Points on a hilly landscape, in no order, each with its height.
From any point a ball takes the steepest step (drop divided by distance) to one of its 2 nearest points. It stops when none of these is lower. Distance is the straight distance between rows; heights are no part of it.
Q_737 height 4.06: [103 154 117 164 119 130 154 120 123  87 121 145  68 153 124  84 193 106
  78 161  78 157 125 147 125]
Q_692 height 3.49: [ 90 139 182 108 153 144 102 131 130 118 144 135 161  95 112 123  47 149
 120 161 191 174 166 125 138]
Q_819 height 3.13: [139 119 140 112 138 114  86 166 147 154 125 103 168  98 124 136  65 134
 192 120 160 135 111 138 122]
Q_374 height 0.34: [141 122 122 175 132 129 140 147 185 129 108  97 130 217 164 112 173 108
 130 169  89 154 134 182 132]
Q_191 height 4.46: [138 115 181 112 102 129 148 161 145 109  81 123 123  58  98 158  71 117
 145  80 163 151  83 148 109]
Q_206 height 4.93: [162 165 114 114 107 113 142 109 108 133 112 147 115 123 134 100 119 154
 141 144 113 110 108 107 127]
Q_549 height 1.23: [162 142 156 113 152 138 142  92 176 136  94 116 165 195 150 114 115 122
 105 139 120 145 129 179 136]
Q_699 height 3.92: [119  88 129  68 148 146 136 116  74 121 142 135 120 107 122 163 154 115
 121 138 164  91 165  66 151]
Q_602 height 3.78: [130  71 131 157 124 116 143 115 173 113 155 113 164 192 163 170 162 120
  99 120 165  81 156 142 148]
Q_38 height 3.32: [145 104 148 162 147 140 126 151 217 100 154  91 166 111 147 171  64 110
  81  90 149 136 126 188 118]
Q_625 height 1.72: [162 136 150 115 144 138 107  81 100 192 103 125 167 159 121  93 165 151
 159  89 131 136  93 142 109]
Q_675 height 1.99: [111  84 162 128 128 142 164 120 181  87 143 118 106 166 101 125 171 110
  74 117 111 143 117 161 132]
Q_70 height 2.97: [ 84 127 166 140 115 165 127 144 137 167 130 122 145 116  78  84 110 108
 173  86 127 187 107 182  86]
Q_134 height 4.04: [141  99 134 104 148 104 118 134 126  97 165 141 138  89 128 174  70 144
 140 145 177 105 145 109 145]
Q_79 height 1.47: [138 125 106 124 124 121 121 141 132 159 113  86 150 170 148 113 158 131
 166 121  97 113  90 134 123]
Q_253 height 2.01: [167 169 148 139 109 129  96 135 121 142  95 149 129 129 167  97  72 180
 111 204 135 154 166 114 148]
Q_563 height 1.33: [107 174  31 179 151 112 146 170 144 100 135 108 113 124 131 110 149 108
 133 114  53 124  75 145 105]
Q_653 height 5.94: [161 134 110 152 127  99 133 115 105 103 130 145 122 155 183 157 128 152
 146 178 154  90 167  96 152]
Q_592 height 4.99: [128 105  38  98 172 130 131 138 105 132 115 103 143 122 148 224 162  94
 128  90 117  49 147  88 149]
Q_354 height 4.92: [207 140  96 118 151 101 136  95 141 118 150 151 168 123 172 177  75 136
 108 125 158  68 126 140 146]
Q_607 height 0.38: [ 57 109 144 115 107 142 169 107 110 101 143 148  74 115  87  81 158 122
  86 147 136 158 137 114 138]
Q_452 height 2.42: [142 194 113 152 117 141 150 134 173 116 111 156  96 120 112  88  98 135
 103 137  89 156 101 168 107]
Q_108 height 4.60: [150 105 163  66 145 125 130 107  96 152 115 132 154 115 117 166 130 112
 123 113 151  79 106 119 122]
Q_195 height 0.67: [141 114 112 162 121 112 125 154 151 153 104  84 146 204 181 122 161 123
 173 163 105 119 127 150 135]
Q_736 height 2.23: [ 80 160 115 153 102 116 133 149 107  96 153 165  89  74  83  89  94 142
 131 173 131 173 136 113 118]
Q_297 height 0.63: [109 151  49 143 144 121 122 163 122 142 124  89 141 138 139 113 153 115
 159 114  62 116  91 124 115]
Q_100 height 2.15: [129 164 142 132 114 122  87 110  80 178 138 169 144  99 105  88 137 186
 184 117 138 165 118 111 117]
Q_232 height 4.80: [102 101  51 108 156 129 119 161 116 154 115  72 141 142 131 182 163 113
 149  98  96  76 129 104 155]
Q_661 height 1.96: [101 155  71  98 125 143 120 127  82 145 118 125 110  85  98 117 165 118
 141  87  96 110 116  97 131]
Q_116 height 4.41: [ 96 109 118 131 114 134 108 138 105 155  97  80 102 186 147 122 206 132
 164 123  78 117 157  83 148]
Q_259 height 3.23: [ 72 149 150 162  93 146 132 167 151 137 138 133 105  97  70  74  98 116
 167 126 115 196 115 160  97]
Q_760 height 2.70: [ 67 125 146 154  99 107 109 182 109 112 148 148 107 103  97  93  95 148
 157 192 131 180 154  98 127]
Q_543 height 4.79: [132  72 204  94 110 123 133 156 130 144  80 103 125  72 108 170 123 113
 152  86 157 115  72 128  93]
Q_693 height 4.29: [142 114 117  53 157 139 136 101  84 150 108 129 133 101 117 177 162 109
 117 102 137  74 127  87 138]
Q_168 height 0.73: [145 188 133 155 117 124  92 139 124 167  94 147 146 133 143  77  77 158
 141 173 107 176 141 139 113]
Q_418 height 4.08: [ 94 112 136 132 111 126 107 134  79 127 109 107  91 170 149 109 192 130
 155 169 106 120 180  75 148]
Q_905 height 3.46: [ 75  91 139  99 124 133 136 133  78 112 147 128 103 116 103 124 158 132
 136 157 145 126 161  56 154]
Q_912 height 1.09: [137 164 161 114 123 150 137  82 126 169 113 145 160 150 105  76 127 137
 131  97 131 149 100 169 110]
Q_479 height 2.69: [104 132 122 146 133 146 123 143 131 182 139  96 170 142  90  67 150 115
 168 101 108 174 106 168  86]
Q_782 height 2.09: [154 104 130 131 165 138 133 107 186 135 132  99 193 182 164 152 104 113
 107 133 149 121 124 193 150]
Q_193 height 4.38: [124  83  98 148 148 117 125 120 163 121 147 101 191 186 176 197 172 103
 112 107 174  43 141 142 147]
Q_369 height 0.27: [159 131 174 101 109 145 134 117 175 155  97 121 145 168 116  83 135 131
 131 116 119 151 103 161 117]
Q_15 height 4.87: [129 103  50 134 162 124 128 135 125 114 154 101 164 154 179 210 169 108
 123  99 153  34 152 111 150]
Q_860 height 5.19: [156 160 148 196  94 131 106 143 164 106 149 139 122 143 169 138 103 131
  17 168 118 148 181 138 141]
Q_421 height 3.06: [ 64  97 120 136 120 109 125 173  91 102 170 136 100 102  99 115 132 142
 162 178 134 152 157  67 137]
Q_703 height 1.78: [106  96 168  83 113 149 166 108 117  97 128 153  85 104  89 123 140 117
  81 118 148 122 112 120 125]
Q_31 height 2.74: [122  71 149 139 166 136 144 139 211 118 156  93 174 166 132 163 104  99
  95 114 147 135 135 187 118]
Q_497 height 3.00: [125 148 185 116 135 133 100 116 137 116 123 141 148 119 142 118  58 179
 103 188 157 153 173 110 151]
Q_821 height 4.48: [176 133 119  83 168 107 127 108 127 113 149 152 161  92 145 195  68 125
 120 121 172  90 112 142 141]
Q_524 height 3.34: [ 66 136 131 156 103 138 155 164 164  93 150 130  79  88  82  97 116 109
 135 110 110 161  92 150  97]
Q_270 height 1.54: [ 57 144 122 149  98 127 163 123 101  89 159 171  56  88  86  78 127 129
  96 162 128 168 141 110 128]
Q_820 height 6.38: [151 142 123 166 130 111 124  98  86  83 154 147  81 159 183 139 155 116
 107 175 127 112 180  98 144]
Q_756 height 2.92: [134  77 174 105 115 131 166  99 128  71 160 167  84  93 106 153 120 123
  62 113 154 108 149 109 129]
Q_442 height 1.63: [137 173 139 155 107 146 122 151 170 157 103 131 133 138 120  66  96 141
 130 160  97 183 131 160 105]
Q_948 height 2.52: [120 148 120 100 127 145  82 125  54 183 151 163 134  64  98 131 163 170
 177  85 153 143 101  96 118]
Q_546 height 1.22: [111  98 142 165 140 135 159 140 178 111 137 105 139 187 127 106 156 109
 108 146  96 163 131 165 125]
Q_171 height 5.28: [186 150 130 110  82 118 121 113 126 157 110 148  95 104 130 104 126 180
 164 104 100  96  85  99 116]
Q_176 height 2.32: [ 94 158  92  93 114 154 112 118  60 181 133 149  94  49  86 127 163 143
 142  72 127 132 118  89 131]
Q_377 height 4.94: [140  77 186  78 128 136 145 137 152 152 103 111 144 118 112 174 125  99
 138 108 143 102  84 146 109]
Q_496 height 2.63: [137 146 103  98 145 137 121  79  99 118  98  95  79 176 177 146 196 107
 132 117  96  86 154 109 139]
Q_233 height 4.82: [167  94 121 110 140 132 157  76  92  82 179 182 114  93 135 170 117 104
  79 125 174  83 161  58 147]
Q_123 height 3.55: [130 110 141 122 126 112 125 157 150 119 135 118 131 110 124 135  81 144
 158 133 143 125 114 132 131]
Q_481 height 2.25: [122 156 127 165 121 125 128 137 133 160 110 112 140 160 124  60 137 120
 151 144  85 180 113 164  96]
Q_697 height 1.97: [152 164  73 108 137 118 108 105  91 143  95 107 111 146 167 134 174 117
 164 100  81  86 126  97 136]
Q_334 height 3.43: [135 168 129 169 118 128 134 109 120  92 110 177  77 153 134  83 146 123
  77 173 103 160 148 155 125]
Q_601 height 4.02: [166  73 153 110 116 126 165  92 135  84 180 162  99  86 125 188 112 109
  62 100 165  65 144  81 127]
Q_701 height 2.95: [120 137 132 146 128 142 155 145 200 103 131 138 108 117  95  99  91 116
 120 112 101 164 100 188 103]
Q_190 height 4.19: [121 151 139 141 124 141 151 157 148  86 105 142 118  46  97 155  42 108
 124  66 158 154  77 170 109]
Q_652 height 2.84: [136  74 163 142 112 130 161 116 175  97 145 120 117 185 134 139 184 126
  72 130 135 108 154 139 153]
Q_367 height 5.46: [189 136 102 151 120 101 129 104 151 115 141 145 143 131 185 165  94 156
 113 158 159  74 155 120 154]
Q_804 height 2.16: [154 121 155  97 145 127  91 100  81 196 120 137 188 128 117 128 142 160
 171  98 163 131 103 126 112]
Q_936 height 2.68: [156 105 139  97 158 115  93 140 118 188 131 102 210 122 128 141 103 122
 182 109 157 136  98 153 114]
Q_225 height 4.62: [ 84  97  72 111 131 122  95 153  87 160 102  85 115 144 111 141 185 120
 161  97  78 122 154  88 151]
Q_771 height 4.52: [122 146 122 128 112 114 125 118  90 125 111 130 102 152 140 103 156 141
 144 156 102 128 134  88 142]
Q_627 height 1.62: [165 192 135 143 112 108  84 111 102 179 117 162 151 124 129  79 104 179
 169 147 128 164 119 122 125]
Q_898 height 3.86: [133 130 134 158 141 122 129 155 176  77 139 114 138  72 127 172  46 122
 109  80 151 146  96 166 110]
Q_326 height 1.44: [127 171  54 109 156 116 117 127  73 123 129 111 129 119 140 142 156 111
 158 113 108 109 137  92 144]
Q_915 height 4.22: [146 163 143 184 118 121 115 102 121  89 132 173  94 153 157 111 117 126
  39 178 122 163 183 146 132]

Call two points neighbours if one is among the 2 nearest of the other. Go from one point of each pair to the other, from neighbour to neighbour, staying as low as possible. Name the highest point that can't be avoided.
Q_369, Q_607 => Q_377
Q_297, Q_374 => Q_79
Q_326, Q_168 => Q_948
Q_607, Q_334 => Q_737

Where does a ball stop that starts at each point below?
Q_821 => Q_369
Q_259 => Q_168
Q_543 => Q_369
Q_377 => Q_607
Q_193 => Q_374
